Each row is a point on a landscape with many valleys, with its height.
From any point a ball rolls to the lowest of the 6 points nearest to it. It stops when none of these is lower. Distance is the straight distance between rows; heights are no part of it.
<673>: [131 186 205  91 143  90 143 182  79 135  73 109  55 147 117 129 183 109
 149 125 134 158 112]  h=318
<624>: [120 100  77 137 116 101 108  89 144 120 148 135 187 124 164 121 106 151
  73 162 104 146 105]  h=197
<705>: [182 115 180  65 100 119 170 163  94 145 147 123 172 133 161  84 148 146
 109 169 145 122  88]  h=351
<598>: [113  69  87 157 157 128 132  82 132 127 132 119 203 116 156 115 124 168
  96 165 103 147  86]  h=233
<1160>: [159 139 161  90 162 103 153 147  70 130 126 101 135 103 131  73 196 155
 146 137 149  99  94]  h=374
<686>: [136 116 107 143 113 119  89  84 170 106 181 139 170 119 171 110 105  92
 112 134 144 112 119]  h=369
<983>: [162 184 141 106 122 123 121 111 147  94 155 114 122 114 156  93 143  83
 138 111 153 103 119]  h=401
<175>: [118 105 114 153 161 125 167  88 104 146 100 117 140 109  96 150 129 177
 106 152 111 156 120]  h=181
<442>: [116  84  77 162 132 131 104  86 146  88 156 118 149 121 142 133  93  89
 144  75 137  93 145]  h=363
<434>: [149 142 123 124 146 121 138  99 137 108 151  90 163 101 149  64 130 113
 145 111 169  91  89]  h=397
<717>: [124 117 106 139 129 149 113  97 156 115 139 153 153 114 134 166 128 131
  77 127 109 138 128]  h=167
<738>: [ 83 105  79 164 129 154 112 124 143 137 112 142 126 143  96 192 105 129
 113 103 102 123 166]  h=186
<510>: [166 143 136 102  71 169 108 121 165 140 174 150 143 141 182 137  91  97
 114 161 116 140 146]  h=208
<253>: [114 135  95 148 111 154 100 118 149 121 161 138 124 129 125 154 116 104
 135  95 131 102 154]  h=193
<636>: [144 150 188  78 147  96 186 177  62 128 109 108 114 112 114  86 192 146
 144 145 141 119  79]  h=133
<1047>: [140 136 108 122 160 133 124  94 126  96 141 130 138  93 118 107 131 134
 155 111 149  97 109]  h=423
<435>: [145 138 140 120 127 131 128 118 134 142 119 111 132 132 107 123 133 125
 126 129 128 120 138]  h=357
<1052>: [122 206 177 101 141 120 116 139 105 125 106 100  89 111 107  97 170  85
 168  69 172  77 127]  h=428
<525>: [133 114 158 120 152 110 147 124  70 145 108  97 126  89  72  93 165 192
 134 131 153 114  83]  h=497
<685>: [ 66  90  63 181 129 171  87 106 163 108 161 142 139 122 149 176  95 113
 116 101 122 130 158]  h=362
<168>: [126  87  89 165 144 140 126 107 156 133 143 144 169 120 145 151 106 157
  71 162  99 145 130]  h=154
<903>: [130 161 216  77 141  74 173 226  52 141  92 100  91 125 136  78 221 162
 141 142 150 142  81]  h=411
<124>: [131  97 120 138 106 154  95 113 175 137 145 130 170 138 175 137  86 133
  92 149 128 155 148]  h=148
<1075>: [109 172 126 132 149 122 131 114  99 138  89  97  79 118  78 118 147 116
 163  65 149  79 148]  h=358
<150>: [156 128 101 147 131 119 114  74 137 103 167 131 169 126 166  85 136 136
 103 152 144  93  89]  h=359
<639>: [104  74  51 163 160 123 106  74 167  78 145 114 172 134 177 116 100 125
  97 120 123 141 107]  h=489
<595>: [ 73  88  50 190 142 150 114  91 156 128 132 109 145 115 130 166  91 143
 147  98 114 136 149]  h=322
<973>: [148 128  98 117  77 160 116 137 184 125 166 174 114 140 142 161  88  91
 115 107 113 138 166]  h=230
<627>: [115  92 117 152 145  86 135  94 101 124 133 100 180 109 134  76 132 161
 129 123 147 120  71]  h=386
<3>: [115 130 110 144 124 147 126 170 149 148 102 164  84 156 118 203  93 132
 114 141  94 168 167]  h=191
<760>: [129 105 129 123 140 135 131 113 144 142 117 157 141 127 115 172 113 172
  83 192 108 171 158]  h=155
<281>: [103 121 140 155 150 137 133 147 111 162  59 141  77 141  74 189 118 130
 123 114  86 159 162]  h=204
<788>: [172 158 167  82 127 107 137 152 124 132 107 128 111 146 132 112 164 127
 140 158 137 167 128]  h=448
<524>: [147 124 138 121 152  99 174 137 110 151 111 120 118 129 125 110 128 161
 118 173 105 155  94]  h=254
<203>: [137 148 174 113 153 109 152 141  67 153  90  98 128 119  90  69 169 148
 154 125 153 106  95]  h=399
<94>: [ 86 124 124 142 174 109 144 120  78 146  66 103 116 105  53 155 131 173
 138 113 100 136 145]  h=138
<1078>: [121 117 106 156 131 139 110  97 143 119 115 133 104 110 111 150 103 117
 134 117 117 114 143]  h=263
<972>: [121 163 105 126 138 142 105 119  97 135 106 114  85 124 103 144 141 121
 156  79 137  72 149]  h=424
<225>: [174 123 138 117 129 128 157 126  96 130 140 125 161 128 124  95 156 161
 121 175 133 120 102]  h=253
<549>: [153 174 196  82 100 106 134 154 128 130 139 138 136 131 157 101 158  94
 132 194 133 176 121]  h=568
<863>: [156 164 153  95  69 124  98 140 179 128 155 146 121 147 159 137  98  85
 123 136 131 138 159]  h=402
<1080>: [ 98  86  50 182 137 161  86  80 171 123 162 130 150 111 145 167  87 122
 110 132 100 150 137]  h=361
<1008>: [ 87  88  76 197 162 141 113  90 124 119 107 110 118  93  81 152 129 171
 151  97 124 104 131]  h=365
<866>: [103 104  98 156 166 131 126  92 123 112 111 122 170 106 118 139 101 156
 101 135 125 128 118]  h=226
<324>: [104 106 106 157 167 124 133  85 102 122  80  92 121 107  77 110 134 175
 148  89 132  90 133]  h=327
<145>: [135 184 174 102 145 107 127 171 103 118  90 137  50 149  87 142 150 115
 142 115 141 156 136]  h=134
<940>: [127 128 145 147 158 126 155 142 115 155  73 132 107 140  84 156 115 167
 111 165  76 176 144]  h=247
<462>: [137 200 193 116 106 116 111 173 134 107 102 130  57 168 119 135 159  69
 169  76 144 143 157]  h=606
<833>: [163  64 110 105 138 128 165 128  63  97 183  98 202 100 170  36 133 157
 107 140 156 126  55]  h=436
<436>: [ 98  93  64 157 113 166 157 175 122 151 125 178  65 156 104 205  96 107
 136 101 125 120 177]  h=393
<391>: [162 109 179  91  97 136 155 150 138 136 146 131 156 149 178 116 123 125
  93 181 102 167 111]  h=429
<423>: [148 149 191  88 168  85 184 169  34 143 105  95  97  80 121  56 205 167
 143 143 163 113  88]  h=390
<470>: [125 125 111 134  89 144  99 117 198 133 168 168 150 145 170 160 101 110
 110 145 123 145 143]  h=88
<547>: [100 120 117 168 145 134 149 100 122 140  90 119 106 122  57 144 130 158
 127 116 115 117 136]  h=243
<60>: [129 189 212  77 141  84 136 178 114 124 112  99  82 123 121  91 183  82
 180 121 164 111 107]  h=461
<563>: [182 158 191  79  78 110 129 166 145 139 152 129 159 144 187 110 138 107
 108 176 127 160 126]  h=515
<1084>: [113 150 206 118 153  78 164 188  77 154  62 124  74 144  92 142 152 160
 125 152 101 174 131]  h=300
<682>: [163 142 146  98 117 125 121 131 114 104 186 126 163 125 180  65 150 127
 134 148 162 108 100]  h=412
<539>: [ 88 123 106 169 143 162 128 120 105 163  80 111  95 122  58 171 122 135
 156  67 117  92 155]  h=325
<421>: [115 167 147 114 158 126 139 153 106 159  65 124  71 140  78 132 142 141
 168 110 131 134 145]  h=258
<694>: [143 151 145 103  98 126 104 134 167 143 168 151 124 152 152 140  99  91
 124 149 131 133 143]  h=207
<1056>: [139 118 132 146 162 127 141 116 125 138 119 139 153 116 130 130 116 157
  93 180  98 152 121]  h=101
<348>: [119 128 167 116 155  75 184 138  44 140  89  77 113 100  93  59 195 202
 173 104 142  98  99]  h=535
<24>: [164 131 148  99 143 118 141 108 111 114 152  99 161  98 155  55 163 137
 142 134 173 100  69]  h=408
<278>: [125 165 148 113 123 118 123 152 141 124 107 149  85 161  90 167 116 113
 125 114 113 153 163]  h=297
<294>: [162 144 141  94  93 114  92 100 138 126 162 126 161 116 175 101 130 106
 128 179 144 120  92]  h=407
<1138>: [173  91 152  88 106 131 140 137  88 112 200 120 189 127 184  52 153 149
 121 146 151 115  78]  h=409
<594>: [128 154 158 114 149 108 155 159 108 151  81 133  70 152  79 152 133 144
 147 134  99 164 129]  h=237
<651>: [ 83 117  99 170 108 151 148 146 130 149 105 145  64 147  72 184 117 101
 153  52 133 106 177]  h=430
<887>: [152 163 118 110 104 133  96 116 174 102 173 154 122 154 143 129 104  86
 148 116 127  95 136]  h=323
<601>: [137 111  98 144 148 135  93  86 131  91 147 111 170 112 144  80 128 120
 158 113 144  97  76]  h=371
<648>: [118 153 126 138 146 135 123 134 135 129 118 123  73 135  90 138 149 120
 144  60 132 103 159]  h=373
<802>: [131 169 212 102 134  98 146 183  95 122  76 117  95 141 133 122 165 120
 148 165 139 161 109]  h=368
<93>: [155 148 120 112 113 126 105  70 159  97 190 128 182 116 184  74 126 102
 140 126 139 103  94]  h=367
<718>: [ 79  71  65 201 153 131 104  81 149 113 125 106 171 125 124 141 119 159
 125 110 115 134 133]  h=520
<138>: [ 96  94  79 155  85 161 108 146 177 135 153 159 120 124 154 205  88 101
 116 123  97 145 173]  h=170
<454>: [167 110 220  69 100  93 171 196  97 126 121 129 151 128 163  72 154 148
 106 179 135 163  94]  h=445
<581>: [115 108  71 164 124 138  99  96 150 101 136 135 146 109 145 136  92 121
 121 116 129 111 131]  h=268
<320>: [118 120 150 144 117 117 117 140 131 151  91 144  83 149 100 186 114 105
 117 144 119 169 167]  h=261
<786>: [154 162 159 103 150 100 129 130  99 121 115 109  91 109 114 102 161 148
 147 122 152 103 108]  h=488
<1074>: [ 63  89  71 206 135 164 119 111 111 123 112 115 119 130  75 133 123 128
 170  25 127  76 160]  h=421
<199>: [141 132 103 136 119 137 100  88 167  97 171 119 139 112 157 108 121  99
 145  87 148  83 125]  h=304
<807>: [154 159 150  95  99 137 128 117 145 132 122 135 121 151 131 148 114 106
 117 163 116 149 134]  h=295
<1049>: [115 159 133 115 122 137 127 138 133 118 124 134  79 136 112 153 133  79
 159  86 144 108 160]  h=485
<916>: [114 129 140 144 170 118 135 119  93 151 100 102 134 119  92 111 153 157
 154 104 149  94 123]  h=447
<45>: [129 106 106 143 125 155 118 136 162 158 115 148 136 147 119 171  91 150
  95 151 110 153 178]  h=143
<188>: [110 112  88 140  85 154  98 126 200 161 151 167 174 134 159 178  81 145
  74 155 108 186 168]  h=144
<632>: [131 136 151 129 175 114 154 150  88 159  78 111  80 119  71 154 118 159
 120 136  97 131 139]  h=176
<898>: [139 101 114 118 133 121 153 112  83 120 136 102 159 102 114  73 157 168
 123 124 148  83  80]  h=347
<955>: [137 198 202  84 107 121 119 179 140 138 113 146  93 155 121 109 151  78
 149 122 158 135 122]  h=706
<271>: [157 165 135  98 113 121 113 133 127 125 128 137 104 154 126 107 154 103
 130 116 154 113 119]  h=449
<755>: [ 75  91  50 165 124 166 113 150 147 123 147 168  99 144 120 176  96  98
 138  84 119 106 173]  h=249
<631>: [130  94 113 140 151 133 138  76 125 124 140 125 173 122 158 106 119 140
 119 140 125 124 104]  h=292
<1167>: [107 107  98 144  82 167 116 151 170 129 154 160 118 150 118 189  73  91
 117 128  94 152 170]  h=211
<933>: [ 98 107  57 161  94 191  78 108 210 103 180 171 166 122 176 161  71  95
 121 108 119 137 161]  h=356
<912>: [160 135 164  87 129 123 163 153  80 141 132 116 149 144 140 112 148 130
 122 163 150 134  89]  h=375
<1015>: [ 72  87  38 144  59 182 102 154 206 146 190 185 143 139 199 191  76 114
 111 126  85 137 189]  h=241
<81>: [ 62  71  47 205 134 166 102 111 154  97 132 141 133 133 114 169  91 112
 160  63 110  89 163]  h=405
<753>: [118 152 115 126 106 141 141 189 118 132 104 148  60 184 100 176 123  91
 148  94 119 141 173]  h=163
<102>: [142 101 136 124 111 100 140 129 128 141 130 131 149 117 124 133 128 166
  77 181 103 154 113]  h=156
<1003>: [119 135 115 132 130 133 128 126 139 132 134 125 102 167 102 158 109 102
 144 116 119 124 155]  h=306
<666>: [174 172 162  80  69 128 102 141 196 122 170 134 161 140 195 101 119  78
 143 155 130 139 138]  h=432
<1153>: [167 188 228  80 103 104 137 194 115 116 116 140 119 131 163 100 178  94
 141 175 151 161 104]  h=572
<127>: [113  96  80 134  97 146  96 110 176 125 150 169 164 137 164 158  83 124
  90 152 113 160 159]  h=135
<361>: [142 141 136 105 117 126 122  81 154  87 179 111 138 133 161  88 132  93
 156  97 158  82 101]  h=355
<1094>: [117 130 160 137 151 109 141 145 125 153  98 144 102 139  89 162 117 155
 113 162 116 144 147]  h=238
<520>: [173  96 161  77  93 114 146 144 108 129 175 122 181 104 175  88 114 146
  83 192 134 150 102]  h=406
<83>: [ 95  87  72 193 166 138 143  77 117 120  94 110 160  98 105 133 121 163
 113  95 103 123 115]  h=346

For each start below, name the point where the ball stops.
<525> => <1056>
<685> => <470>
<833> => <1056>
<454> => <1056>

Call two points neighbours if one is among the 6 nearest of the other. Go from one point of each pair to the other, from neighbour to neighbour, staying as low as possible. Name the highest point that can't be avoided.
<145>, <94> => <594>
<1056>, <94> => <175>
<1056>, <470> => <168>
